Each row is a point on a tangle of strands that fork and nearly touch. The rows are in no order.
In the rows, 128 means zero.
Two points are linked if the straight distance between their rows is under 102. Some points are linked to none.
z_205: [127 139 120 121 120 132 115  91 137 114  83  95 105 153 110 178 140 153
 150 135 153  83 134 115 110 126 113]
z_122: [128 150 157 119 104 107 125 154 171  97 136 114 115 139 148 187 186 144
 109  99 120 144 156 137 116 159  80]
z_800: [137 117 117 126 144 157 111 124  66 157 157 132 121 149 117  70  96  83
 169 146 150 172 126 110 126  66 145]
z_967: [143 169 133 125 151  98 118  81 165 136 117  96 119 157 149  79 129 121
 127 158 198  97 103  66 122 130 103]
z_32: [158 151 111 128 166 145 115 153 104 110 177 168 117 128 100 100 162  92
 126 135 111 222 133 121 148 105 153]
z_948: [120  73 178 115 162 106 129 133 149 125 126 184 133 122 121  43 122 109
 113 133 128 137 143 112 139 157 165]
z_247: [114  54 158 161 109  98  85 157 135 171 124 181 127 117 105 115 147 111
 123 147 124 125 175 148 106 125 174]
z_898: [113  60 174 126 134 103 122 155 162 128 120 187 145 117 126  81 139 132
  99 117 113 133 159 144 132 187 155]
z_349: [119  94 130 129 120 153 115 130  90 142 118 128 114 146  94 180 127 128
 161 139 126 125 140 138 128  66 146]
z_791: [128  74 141 132 122 138 109 132  82 156 146 144 127 151 106  69  91  77
 163 137 171 164 152 114 102  96 147]
z_292: [152 148 150 125 137 117  91 167 113 157 191 150 125 127 116 124 128 102
 162 120 140 170 151 134 106 106 143]
z_211: [139 137 118 124 142 161 134  79  82 165 130  93 135 156 158  50 104 119
 152 143 203 144 114  95  89 103 132]
z_98: [113 165  91 122  93 136 159 143 166  71 139  97 114 121 143 156 133 126
  74 128  95 106  86 103 167 141  90]
z_269: [141 141 103 131 139 163 164 109 100 141 101 100 164 131 141  88  84 158
 141 121 155 116 127 128 132 137 111]
z_405: [130 119 142 117 119 121 102  87 145 128  85 110 105 177 110 150 142 126
 139 143 188 102 143  96 108 115 109]
z_683: [127 132 126 126 163 136 172 102 141 117 113 132 141 126 144  33 101 117
  92 147 125 134  93  98 187 136 128]
z_550: [112 142 132 110 127 104 147 146 192 102 127 127 143 111 143  91  82 127
 119 106  97  50  95 127 167 184 115]
z_965: [136 176 102 128 140 130 166  85 153 101  81  87 135 119 142 136 136 170
  97 136 142  87 100 108 138 161 102]
z_479: [141  73 153 145  86 136 139 153  92 143 120 138 150 139 122 178 165 127
 110  88 117 196 176 176 112 131 111]
z_388: [148 194  76 161 141 133 169 111 128 146 116  83 147 108 166  89  94 127
  97 166 143 145  64  88 161 113 105]
z_354: [144 101 136 145 140 120 102 162 115 133 168 187 118 124  97 108 168  95
 116 137 108 207 155 140 130 124 165]
z_567: [120 117 115 119 109 154 141 125 139  98 114 123 125 158 110 119 134 109
  90 133 134 156 126 102 164 110  92]
z_132: [119 126 148 117 136 108 104  82 163 133  94 115 109 179 121  86 121  99
 131 162 198 102 120  76 122 117 109]
z_306: [138 144 142 113 167 122 125 114 141 126 147 146 114 142 126  52 140 106
 121 153 157 161 123  74 143 121 129]
z_19: [115 142 101 126  87 150 145 128 112  99 126  84 116 141 109 201 102 114
 133 120 111 102 108 132 146  80  96]
z_845: [114 123 146 111 134 106 129 156 183 103 147 144 130 126 129  62  95 101
 120 116 100  89 101 108 183 157 126]
z_656: [128 187 106 120 135 130 138 105 128 107 133  89  99 133 122 167 134 135
 129 161 140 109 107  89 127  82 112]
z_166: [159  88 161 148 102 134 119 148  52 184 170 143 155 132 118 176 127 100
 164  84 151 185 147 177  95  82 149]
z_961: [148 104 135 173 122 107  82 172 100 162 183 192 124 105  95 144 176  84
 115 127  87 201 152 180 129 107 182]
z_992: [126 153 147 110 176 122 114 141 126 159 156 159 144 103 146 124 137 176
 144 132 131 145 164 148  95 152 139]
z_356: [146 158 106 136 131 140 136  81 114 161 119  83 137 154 160  50  96  95
 123 158 204 146  87  76 118 108 105]
z_322: [139 172  88 138 105 102 149 107 170 106  87  69 145 104 138 131  77 147
 125 110 125  43  84 133 137 201  97]
z_257: [145 168  98 122 160 152 118 112  91 135 160 123 108 142 129  73 118  87
 144 161 146 184  99  90 150  65 135]
z_602: [141 148 143 147 167 111 159  73 129 166  95  97 164 128 186   4  72 108
 125 139 172 110  73  93 142 151 131]
z_250: [120 202  75 133 119 117 157  98 128  94 118  75 107 100 128 166 103 139
 117 173 107  81  80  96 128 102 123]
z_586: [120 145  98 121  98 153 144 146 145  81 139 111 110 143 116 147 135  99
  86 122 103 143 100 107 181 104  91]
z_921: [120 116 122 119 141 161 117  88  96 145 111 123 110 163 107 143 134 120
 150 159 163 144 131 104 122  55 133]
z_369: [ 92  98 139 104 116 138 130 146 184  79 127 154  90 135 140 154 185 141
  85 133  84 110 115 108 155 157 135]
z_697: [ 94 103 119 113  89 128 113 152 169  84 114 122 109 124 131 163 108 143
 138 105  85  40 120 149 131 178 127]
z_975: [146 157 104 131 114 150 156 119 115 124 107  85 158 134 130 140  99 155
 135 104 148 110 137 133 127 143  87]
z_931: [111  55 167 139 138 101  94 122 139 157  93 174 124 133 112  94 137 132
 141 159 152 103 165 124 100 129 180]
z_764: [127 179  89 139 164 137 123  96 124 132 144 120 104 141 142  52 113  77
 115 184 144 174  71  70 177  68 116]
z_92: [125 133 115 127 116 137 123 125  86 138 117  99 136 113 109 224 106 166
 188  98 105  89 146 183  92 123 132]
z_26: [112 138 103 125 129 126 128 105 145 116  96 101 113 137 119 104  84 127
 143 154 128  64 102 107 153 115 121]
z_375: [136 165 145 121 186 111 140  61 153 142  95 111 125 136 160  56 119 142
 129 165 173  89  86  73 134 130 132]
z_704: [105  99 129 110 122 142 148 104 169  88  96 136 122 158 124  95 138 113
  69 141 136 125 113  93 171 138 104]
z_423: [157 157 166 134 132  93  82 163 123 166 199 152 115 120 124 178 167 106
 151 110 143 177 150 150  92 101 143]
z_264: [142 204 120 117 156 130 137 126 108 114 173 114  99 117 125 183 161 128
 139 147 134 154 114  95 118  62 128]
z_333: [151 186 124 121 154 141 129 151  86 112 191 139 107 111 114 191 158 112
 149 119 109 192 112 133 137  55 143]
z_654: [122 111 110 128 114 149 120 135  86 138 113 105 134 134 100 184  93 147
 188 121 112  86 139 157 120  89 139]
z_324: [ 94  60 160 129 112 107 102 162 177 131 109 176 128 115 133 122 143 147
 118 117  93  79 149 160 129 178 163]
z_491: [113 146 135 113  95 112 122 127 175  76 114 102  94 136 143 213 182 159
 120 113 101  96 138 132 105 163  97]
z_753: [128 173 113 120 118 132 156 109 151  83 103  90 121 125 139 187 157 170
 107 119 120 109 129 119 121 149  88]
z_611: [114 134 134 111 145 115 115 178 162 114 170 161 118 111 115  82 104 111
 138 124  87 122 124 125 169 137 142]
z_287: [130 139 143 139 145 126 111 153  85 168 175 156 125  97 126 213 171 149
 148 126  98 172 149 174 101  83 160]
z_274: [150 169  99 127 121 121 142 111 138 123  98  84 156 116 135 139  84 164
 152  91 144  70 128 152 115 191  89]
z_318: [142 130 123 131 157 143 159  76 104 153  89 102 165 132 161  35  77 139
 136 131 173 108 108 110 126 150 127]
z_201: [143  85 168 148 107 106  96 151 101 188 149 151 145 132 124 126 131 115
 155 114 179 151 184 152  62 134 151]
z_933: [139 107 144 120 163 140 138 139  86 159 162 165 158 121 140  56 113 132
 138 118 155 186 163 136  92 157 143]
z_128: [115 135 113 116 150 161 150 131 100 122 117 130 142 113 128 167 156 191
 126 126 101 144 153 149 119 131 128]
z_660: [130  59 165 185  74  92  87 162 117 177 129 163 136 116 116 149 168  99
 101 121 118 144 184 177  96 132 152]
z_209: [135  77 169 187  61  91 101 160 106 182 138 148 151 106 137 183 180 105
 102  90 100 176 179 220 104 130 127]
z_224: [106  60 168 119 152 106  98 120 157 135  87 162 129 134 120  69  99 117
 157 149 143  74 145 117 126 135 171]
z_678: [100  97 124 116  98 159 133 144 144  88 117 135  99 142 131 188 185 140
  90 128  87 144 128 125 150 115 122]
z_418: [103  90 138 117 140 119 101 124 154 125  98 139 113 143 110  97  99 125
 160 154 130  74 128 112 146 113 146]
z_127: [132 152 125 120 166 120 119  85 144 119 145 137 104 160 132  33 133  70
 104 174 167 175  92  60 157  98 115]
z_629: [156 142 164 157 128 103  90 160  95 186 189 164 130  98 135 204 180 117
 143 102 124 194 153 190  95  93 152]
z_270: [164  74 149 172 102 128 120 151  44 174 170 165 158 117 106 166 159  87
 129  90 127 225 150 194 102  98 160]
z_813: [131 138  94 120 117 130 115  88 117 103  70  88 101 121 101 212 135 167
 170 117 124  63 137 147  95 146 122]
z_169: [104 108 145 103 124 129 153 132 193  79 119 146 122 135 145 108 152 135
  76 120  99  96 106 107 171 170 115]
z_372: [125 143 117 116 161 161 120  80  84 161 123 108 115 153 141  90 122 132
 162 165 180 139 116  93 105  69 142]
z_583: [116 133 123 119  98 121 121 152 162 106 126 108 123 136 115 146 105 133
 137 109 114  75 131 132 140 147 104]
z_612: [118 128 152 113 126 112 132 153 177 103 137 144 130 125 147 144 169 164
  94 101 111 141 155 140 128 188 103]
z_526: [143 120 144 126 147 113 118 165 144 114 171 187 133 117 114  92 162 119
  97 116 109 206 159 137 134 164 138]
z_453: [150 177 132 146 172  96 152  68 152 159  78  84 154 122 178  53  89 133
 127 148 168  74  62  93 138 162 133]
z_403: [138 162 132 117 128 124 117 170 125 123 181 130 116 123 115 155 124 115
 148 111 112 146 136 134 134 104 121]
z_548: [137 146 146 107 185 128 118 154 113 165 182 178 155  98 145  76 114 151
 142 122 133 178 159 153 101 157 144]
z_970: [140  94 137 121 141 153 142 119  74 165 123 132 166 135 135  80 103 147
 156 113 175 148 164 138  77 150 139]
z_450: [139 161 133 117 160 127 128 123 137 129 146 129 122 134 135 108 138 149
 135 145 149 135 133  95 122 118 126]
z_252: [114 126 122 120 133 116 156 101 179 100  76 111 139 117 140  93  81 132
 120 114 102  26  75 123 169 185 128]
z_261: [ 83 135  80 107  79 161 152 120 133  55 124 106  87 123 130 198 126 128
 107 141  65  73  86 117 143 114 125]
z_835: [123  99 132 125  88 132 118 150 134 129 116 111 137 158 105 121  84 113
 145 107 140 103 145 132 141 125 108]
z_549: [119 152  98 111 111 123 122 109 103 100 100  96 114  92 111 228 117 173
 181 101  83  64 139 181  81 157 125]
z_901: [134  80 140 134 108 159 141 127  90 130 115 138 138 147 111 160 168 126
 107 116 139 200 164 137 119 105 117]
z_774: [117  82 154 112 166 129 153 114 142 108 114 163 138 135 121  25 110  97
  99 139 122 148 116 100 174 139 140]
z_215: [130 165 113 122 163 135 170  99 145 116 107 110 141 114 149  88 114 157
 100 144 126 108  95 100 161 144 121]
z_183: [117 152  82 134  94 122 141 101 161 101  83  74 118 127 124 142  83 125
 120 135 125  47  82 115 148 151  99]
z_330: [131  92 142 163  84 106  81 193 131 146 176 175 114 112 106 173 168  91
 113 105  69 170 144 185 141 111 155]
z_861: [163 173 108 122 156 148 122 141  95 107 178 140 110 136 108 142 157  85
 131 127 128 211 115 116 149  66 132]
z_426: [150 105 151 140 105 137 121 145  69 186 143 130 166 127 133 186 126 140
 168  81 148 157 165 190  80 114 134]
z_230: [134 160  87 135 132  99 155  85 163 111  69  84 137  87 139 109  60 137
 136 124 109  18  58 131 144 201 133]
z_265: [131  55 147 139  91 126 112 147 106 142 125 141 134 157  97 109 109  81
 137 120 165 157 169 131 106 118 125]
z_573: [127 118 137 127 102 121 104 194 142 119 174 154 119 124 108 151 135 103
 130 103  88 158 149 156 145 128 132]
z_890: [136 136 161 116 164 114 117 129 141 141 145 158 124 129 133 114 167 152
 128 142 151 157 163 110 101 137 140]
z_448: [103  71 131 144 135 135 114 149 118 151 114 178 135 102 122 154 181 175
 108 144  79 141 161 168 123 136 169]
z_338: [144 114 130 127 131 155 125 128  70 177 126 121 172 136 132 141 104 162
 177  95 165 129 172 168  70 136 132]
z_297: [120 195  60 142 111 113 180  99 150  87 104  70 124  83 151 158  94 147
  86 166  95  75  58 103 137 149 120]
z_290: [128 157 135 107 155 124 136 165 159 110 169 160 137 103 136 123 151 152
 100 107  95 170 149 143 143 168 113]
z_223: [127 157 117 120 157 155 140 141  80 145 156 133 138 101 130 192 144 175
 152 124 105 157 146 157 106  96 138]
z_608: [127  80 158 160  65 115 119 160 107 161 117 129 146 119 142 211 174 140
 120  84  95 165 174 221 105 141 109]
z_263: [ 85  94 143 111 116 109 104 163 186 103 127 167 107 107 141 151 128 152
 136 118  74  46 127 154 129 189 159]
z_872: [139  89 139 134  80 142 127 158  97 141 132 117 148 156 102 151  97  99
 150  89 140 143 159 153 128 108 109]
z_867: [113 196  78 124  97 123 174 122 157  58 132  88 120  91 153 176 130 154
  74 135  81  91  79 110 133 156 101]
z_708: [120 134 122 111 141 127 146  82 180  89  70 107 117 143 132 127 147 159
 100 136 134  65 102  95 147 166 109]
z_326: [154 181  87 161 134 129 150  99 130 162 122  80 144 137 174  58  93  89
  98 166 184 169  57  70 148 113 102]
z_777: [ 95 113 106 110  90 161 146 143 130  73 125 119 100 122 132 210 158 155
 113 123  63 106 120 141 133 123 125]
z_273: [126 102 119 127 131 174 152 109  86 126  96 119 143 144 118 172 155 168
 122 127 132 150 154 133 120 108 119]
z_368: [113  87 145 133 133 113  98 172 130 152 140 162 138 117 113 100  88 126
 167 124 115 106 162 152 127 130 157]

A fork is a point with three links, a tip a point with one. Leave the first point through the second and follow the links. Name the first fork or tip that comes.
z_306 / z_450 => z_270
z_322 / z_183 => z_354
z_656 / z_250 => z_261
z_132 / z_405 => z_388
z_573 / z_403 => z_322
z_992 / z_890 => z_965

A fork is a point with three links. Follow the links from the first point to the second and name the forks in between, in order.
z_209 / z_372 => z_322
z_586 / z_901 => z_354
z_265 / z_753 => z_965
z_32 / z_708 => z_354, z_965

Name the points in between on the shortest way along the links from the first point to the second, in order.
z_26 / z_354 => z_418, z_224, z_931, z_247, z_660, z_209, z_608, z_479, z_901, z_273, z_128, z_223, z_287, z_629, z_423, z_292, z_403, z_573, z_330, z_961
z_965 / z_970 => z_215, z_683, z_774, z_948, z_898, z_324, z_263, z_697, z_583, z_835, z_872, z_265, z_791, z_800, z_257, z_764, z_127, z_306, z_450, z_890, z_992, z_548, z_933
z_252 / z_967 => z_230, z_322, z_274, z_975, z_269, z_318, z_602, z_453, z_375
